Points, in no order, along strands that fork, close into loops and pass close to each other.
Points whose rows are less than 72.3 apart are linked; no others are. Some points are linked to none.
bele: [-26   7   7   8   2  22  12  13  40 -14  -5   9 -12   0  16  25 -20 -26
  28 -16  13   3 -20   5 -36]
dib: [ 11   3   1 -14  17  24  -7   7 -29   9 -19   2 -24 -18  21  14  11  12
 -12 -23  11  10 -15  10  11]
lifu: [-44   7 -11  -2  -4  43   5  16  20   6  25   6 -38  13  34  15 -24  -2
  27  16 -14  10 -15  11 -27]
Vaz: [-26  22  -7  17 -11  17 -30  -9   5 -12 -10  -3   2   3  -8  35   4 -32
 -23  11 -10  11  -5   9 -20]
voni: [  6 -32   5 -14   4  -9   9  -7  -3   5   6 -12  -4 -22  29 -19 -29  33
   7 -21 -25   2  49  21  44]
bipa: [  1 -12  20 -24   6 -20  17  15  17  39  18 -24  -2   5 -16 -42 -18  14
  23 -13  18 -24   2  -7   9]
mitek: [  0  -3  -6  34   0  -8 -15 -18  -1 -34   0 -11  17  22 -17  24  24 -18
 -23   6  -6  -6  -6 -17  33]
Dutar: [-27  26  13  -4 -31   6 -30  14 -12  22  11   5 -14   4  -3 -17 -17  -6
  -3  16  10  -7 -12 -23 -21]
dunun: [-28  19  14  23 -11   3  -1   0 -15  46  37  -5   0   3  -6 -39 -25  18
  32   1  44  -7  -2   2 -17]
Nuvu: [ 18  -2  -4  13  -3   9  -6   3 -20  18 -18  -8  15  28   7  29  29 -13
 -26  16 -18 -12 -25 -15   7]
sugum: [  0 -17  23 -21 -10 -19  -9   3 -52  32  -2   1 -11  -3  13  -2 -19   4
  14   3   4  -2  -7  -3  12]
rosi: [ 14 -14  24  -3  -3 -35  20   5  25  -9   7  -7  10 -18  12 -24   7  -5
   7  -7  -4  23 -10  -5   8]
Ledi: [-43  16  15  42 -17  54  13  17  12   9   8  -4 -17  -1  18  -6 -21  13
  27 -12  12  12   1   2 -23]
tota: [ 38  15 -23  30  25  -1  11 -27 -16 -14 -10   9   8   6  -5  24  26  15
 -45  16 -17  28  -2  -8  24]
moru: [-22 -26  16 -16  -6  -8  14  15 -18  24  26 -20  -5  -6  18 -16  -1  11
  48  -8   9 -22  15   4  25]
rep: [-29  -4  -8  13   9  42   7  17 -12   3 -15  12 -14  18 -18  19  13   3
 -25  27 -33  13 -16 -10 -12]
nanok: [ 37 -12   3 -35  -1 -40  20  11  -6  -7  -9   6  -2   4   8  -8 -11  17
 -23  -3 -26  10  20 -12  39]
gugu: [-31  45 -25   6  28  45  -7 -30  28 -23   1  -1  -3 -21  17   5 -19  10
   9 -24  19  -2  11  17 -40]
Nepi: [ 27  -8   1  -3  -8 -14  -9   6 -22  15 -23  -5  21   7   8   3  20 -10
 -16   0 -20 -21 -16 -22  25]
tuvol: [ 38   3  10  11  -9 -19   0 -11   1 -10   6  14  -8  -7 -14   6  -4  -4
 -11   3 -23  33  10   5  35]
bef: [-12 -29  -5 -21   6   5   8   6 -14  17   1 -26  -7 -16  38  -1   8  23
  27 -26   1 -21  15  25  31]
tuse: [ 42 -27   0 -40 -29 -51  22   6 -24  14 -10   2   0  11  -6 -31 -30  24
 -17  -2 -29   8  41  -8  26]
Mebuk: [-24  14  22  17 -23  16  -1  19  -2  13   7   9   8  29 -32 -27  -7   5
 -21  35  -4  21 -13 -11 -37]
bavo: [ 45 -10 -31  -8  34  -4   7 -39   8 -13 -17   9   3 -26 -10  -1  16  13
 -29  -5 -16  10   6  10  19]
tufel: [-27  18  31  29 -22  24   1  19   9  18   6 -11  -3   1  -4 -14  -7   0
  30 -19  12   9 -10   7 -29]
Nog: [ 40  10  -7 -17 -17 -43   3  -3  -7  18  22  22  14  17 -30 -50 -18   2
 -22   7  37   3  -5  -2  10]
Zazam: [-39  -4 -18  19  18  50  -2   0 -12  -2 -11  13 -32 -11 -21  14   7   2
  -5  -4 -19  17  -8  12  -8]
befet: [-10  13  22  18   7   0   3  17  29 -28   1   6   2  16 -16  20  -2 -17
  -9  17   6  19 -11  -1 -16]
nutog: [-36   9   4  18 -25  29  -2  13  -7  12 -12  -3  -2  21 -12  -2   9 -12
 -34  35 -17  18 -14 -25 -26]
Paz: [  5  27   3  12  -3   2  -3  -4  36 -59  -3  17  19 -16  10   7   2   2
   1 -15  11   7  -3   9 -25]
duz: [  9   6  -9  -4  22  23 -10 -10  10 -13 -19   6 -14 -21   9   3  20  13
 -22 -16  13  10 -24  10  -3]
Zoden: [-16 -14  -6 -19  24  14  16  11 -36  19  -9 -20 -17  -3  24  15 -11  29
  25 -28 -14 -18  -4  11  24]
gat: [-28  23  23  15 -22  13   7  18  17  11   2  14   7  15 -11 -30 -33   5
   2  22  16   6 -18 -23 -63]
kub: [-18  13 -21   2  45  34   1 -27  35 -15  14   0  -4 -28  12   2  -9  24
  33 -13  30  -8  18  36 -21]
mog: [ 14 -14   1 -19  -7 -30  -2   9 -24  42   5  11  -5  -2 -26 -24  -2 -12
   1  19  23 -28  -9 -23 -11]
dafir: [  9  12 -27  42  26  17  -7 -32 -11 -24  -1  -5   6  25  -5  26  29  -9
 -50  13   5   6   3 -13  20]
bip: [ 32  -2 -41  -6  55   0  -5 -39  -4 -11 -12  21  23  -1 -14  10  29  -6
 -28  13  -7   6   9  13   6]
gumaf: [ 11  11  19  -3  -2 -19   9  13  34 -25   4  -5  23 -15  23  -1  15 -12
  10  -8   8   6  -9  -1 -15]
soku: [-12  23  17  18  -4  25  -1  20  16  -8   6 -16 -16 -18  -8   1  14  13
  19 -24  19   4   0  22 -12]
vokur: [-13  21  11  20   3  19   6  16  40 -48 -12  18   6   5  -3  23 -11  -8
   7  -7   9  -7  -3  -2 -39]
vud: [ 22 -34   6 -22 -15 -35   9  -1 -16  28   9   5   1   8  -8 -59 -38  20
   5  -4  -6  -8  35  -7  22]
zurep: [-23   7  19   7 -22   3   4  10  -1  40  33 -26   5   0  15 -22 -15  15
  48  -4  29 -17   1   8   0]
tofe: [ 40   8   1  -1  -8 -59  14   5 -45   8  15   7   1  31 -25   4   1   3
 -17  31  -1   6  22 -38  30]
romam: [ 58  -3 -14  23   1 -20  22 -13 -24 -15 -14 -12  10  14 -12  27  26  18
 -30  12 -18  11  15  -5  35]
kimud: [-17 -14  -7  -3   5  18  -9  -9  23 -20   5 -19  -5 -26   6   3   1   3
  30 -37  29 -22  26  31  12]
Sapof: [  5  -9  23  16 -29 -20 -19  -7   8   7  12  10   6  -8 -20 -25 -20  -8
  20  13   3   0 -10 -12  -4]
gufa: [ 29 -16   9 -12 -18 -12  -8  -3  -9  -1   6  -8 -13 -23   0 -15  -5  25
  14 -13 -30 -12  34  17  33]
Niva: [ -9  18   8   1   1  -7   0  10 -43  25 -15  -9 -17  -1 -12  15   9   3
 -20   7 -19  12 -15 -32   4]
zazag: [  1  13  14   7 -14  -1 -12  -4  31 -27  12 -18 -14 -19  -1  -2  -6  13
  20 -26  19  -8  14  13   6]
Bigo: [  1  -8 -18   4  22   9  -9 -27  26 -25  -4  15   4 -35 -15   7  20 -17
   9 -16  21   6   1  34 -20]
Bagot: [  6  -8  19 -33   1 -24  10  22 -14   5   4 -16  10   3  13 -28   6   6
   5 -31  -4  -2   3   2  39]
Lisot: [-34   2  -1  -5 -17  26  -3  21  21  -7  -3 -14 -29  14  -3  23   3   6
 -10  13   4  -1 -29  -7 -38]
kibe: [  0  18  23  25   1 -16   3   2  24   2   9 -13   2  23 -22  21   4 -22
 -32  30  12  20  -9 -24 -14]
bak: [-37  12 -26   9 -10  65  -6  -1  23 -19 -13  12  -9  -6   9  12  -7   6
 -12   6  -4  13   1  27 -56]
Nunit: [-44  30   1   9 -36  27 -28   4   6 -16  -8  -8  -5  -6  12  21  -7 -26
  -6  -3   4   3  -2  -1 -38]
nuno: [-40  25   9  -3 -21  30  12  28   3  30   8   4   7  30  -3 -24 -36  -6
   3   8  19  12 -21   2 -61]
Dor: [ 33  -9  14  12  -4 -41   4  -3 -38  15   3   5   8  16  -6  18  16  -5
 -11  43 -13   4   7 -34  16]
vob: [-47  13 -14  27 -18  70  14   2  18  -3  -1  -6 -16 -14  32  15 -23  10
  16 -12   7  16  10  23 -52]
vupep: [ 20   4  18  23 -26 -22 -12  -9  -5  -4  12  13   5   6 -23  -8  -1  -6
 -11  20 -17  24  -6  -9  11]
zuliz: [ 13 -30 -10  -8   8 -35   1 -13   6 -20  -5  -7  32   3   4  -2  21 -12
 -15   3 -44 -11  12  -8  33]
nad: [ 22 -29   3 -39  -9 -41  -3  10 -42  40  -9   1  11   3   1 -18  -9   9
  -4  11   9 -22  -3 -12   7]
nir: [ 26  -4 -16  -2  -1   5 -23 -11  22 -24 -16  11  29  -5  11   3  20 -21
 -15  -9  -9 -19  -2  11  17]
Nodup: [ 56 -13 -14  12 -19 -32  24 -25  -6 -16  -6   8  10   7  -8   0  20   4
 -21   1 -26  28  15   2  50]
nogo: [ 47 -29   0  10   6 -35  25   1 -39  -2 -23 -18  12  29   2  31  12   9
 -22  21  -7  -1  15 -30  25]
gafo: [-28  -3 -20   4  22  31   4 -23  24  -6  11 -15  -7 -21  26  11 -10   1
  39 -30  20  -8   3  30  -4]
feri: [ 18  -2  16  26  -7 -25  14  -3  10  11   3 -18  11  25 -15   7  23 -17
 -28  17  24   4 -17 -35   6]
dozed: [-16   4  25  22 -23  10  -4  -3  19  17  10 -23  13  -5  14  -8 -23  17
  40 -17   4  -8  -6  16 -18]
Zege: [ -1 -26 -11 -12  16   1  -5  -5  43 -36  -6   2  10 -25   8 -14  -3 -16
  14 -30   1 -21  29  27  14]
Dad: [-13 -19   3 -12  10   7 -11   3   7  -4   1   1 -13  -7   7  14 -12  -7
  18  -5 -11 -10  -7  21  14]
Pez: [ 47   2 -11 -12 -29 -61  17 -10 -16  14  22  16   5  24 -27 -33  -7  -8
 -22  25  18   1  21 -24  26]
kasu: [ 26 -15  15 -11 -31 -32 -10  -6   1   9  16   5  -4 -14  -2 -39 -21  10
  15   8 -13  -7  15  -6  18]
Bulid: [  3  20 -36   5  44  23 -10 -30   7 -12  -1  25  14  -6 -18   6  39  -5
 -20  14   8  10   3  13 -19]
Vep: [-30   3  13 -12 -25   3   2  20  16  10  18   3  -5  14  20  -1 -25 -16
  46  -5  40 -18 -16 -10 -28]
rokop: [-10  12 -25   5  12  20 -37 -21  -9 -13  -8   6 -15  -7 -20  39  16 -22
 -27  12  -9  -7   9   8  -1]
bizi: [ 11  -4 -11   8   4  27 -22   1  -1  -5 -19  10  25  20   8  21  25 -17
 -18  -2 -13  -9 -23  18  13]
velog: [  8 -22 -17  -9  14 -21  -6 -14  32 -38  -8   3  26  -8   0  -4  20 -25
  -7 -10 -16 -11  24   9  22]
gug: [  4 -25  -5 -28  24 -21   4  11 -38 -18 -22  12  -3  -8  13  27  -3   8
   6   2 -28  -5  13  -1  23]
siz: [-11   1  13 -15   0   6   2  18 -40  30  -8  -3 -25  -4  19  15   9   2
   3   0  -2   9 -26  -9  -1]
vunup: [-30   5 -16  10  10  50 -16  -6  12 -21  -3   5 -14  -2 -10  10   1  13
   5  -8  -3   6  -7  37 -25]
kufof: [ 30 -26 -19 -22  34   8   5 -19   1 -11 -21   8  -2 -34  10  -5  17  22
 -12 -17   2   2   1  24  13]
Vuzuf: [ 38  21   2 -30   0 -37   2   9 -36   4  -9  -4  -6  -8  11  -1 -19  26
  -9  -1 -34   4  13 -16  31]
Pogiv: [ 11   2  17 -15  -6 -15  -2  18  -1  15  -2  -9  30  14   0 -21   9 -23
   6 -16  -9 -12 -15  -3  18]
mogi: [-11  14 -39   0  32  28  -9 -35  23 -22  -7  24  16 -17 -14  -5  30  -5
  16  -7  23  -2 -10  10 -49]
lero: [ -7  -5  13 -23  -1 -15   3  14   4  42  15 -11 -19   4 -15 -25 -20   7
  21   9  26 -32 -19 -14 -18]
bora: [-43   3   2  -9 -14  23   4  21   9  17  32   4 -29  28  19  -2 -27  -2
  36  21  16   6 -19 -10 -33]
vidak: [ 21  -5  12   3  -7 -35   7   5  -4  29   6   1   3  18 -30 -12  11 -25
 -15  18  28 -13  -5 -46  11]
veko: [ -6  -5 -27 -22  37 -12  -5  -9 -33 -10 -19   9   6 -13  10  31  19 -25
  -3  -5 -22  -4   6   0  20]
rof: [  8  16 -14  -5  25  -8 -18  -5 -17 -19  -3   4  -4 -13 -10  23  19 -13
 -19  -7 -10   5  10   4  25]
mak: [-22  11  21  -2  -7   0  10  25  34   1   3   7   2  11   0   5 -16 -23
  32  -3  14 -16 -22 -19 -43]
lino: [ -3 -38  -4 -34  23 -24  10   5  -5  -9  -8  -4  11 -12  16  -6  10   5
   4  -8 -43 -17  14   9  22]

A piece is all that can be reached along the links. How many separate loops has the piece of each point below (a circle has one, a figure eight two, a Y none), and how many tips (points with one link)?
kufof | loops 0, tips 5
velog | loops 0, tips 6
tuvol | loops 0, tips 4

A fork is a point with three links, a tip a point with one. Leave the first point through the second and follow the links. Name the first fork or tip that comes.
vob, bak | nuno
Mebuk, nutog | tufel
Bigo, mogi | siz
Nunit, Vaz | velog
siz, dib | Bigo
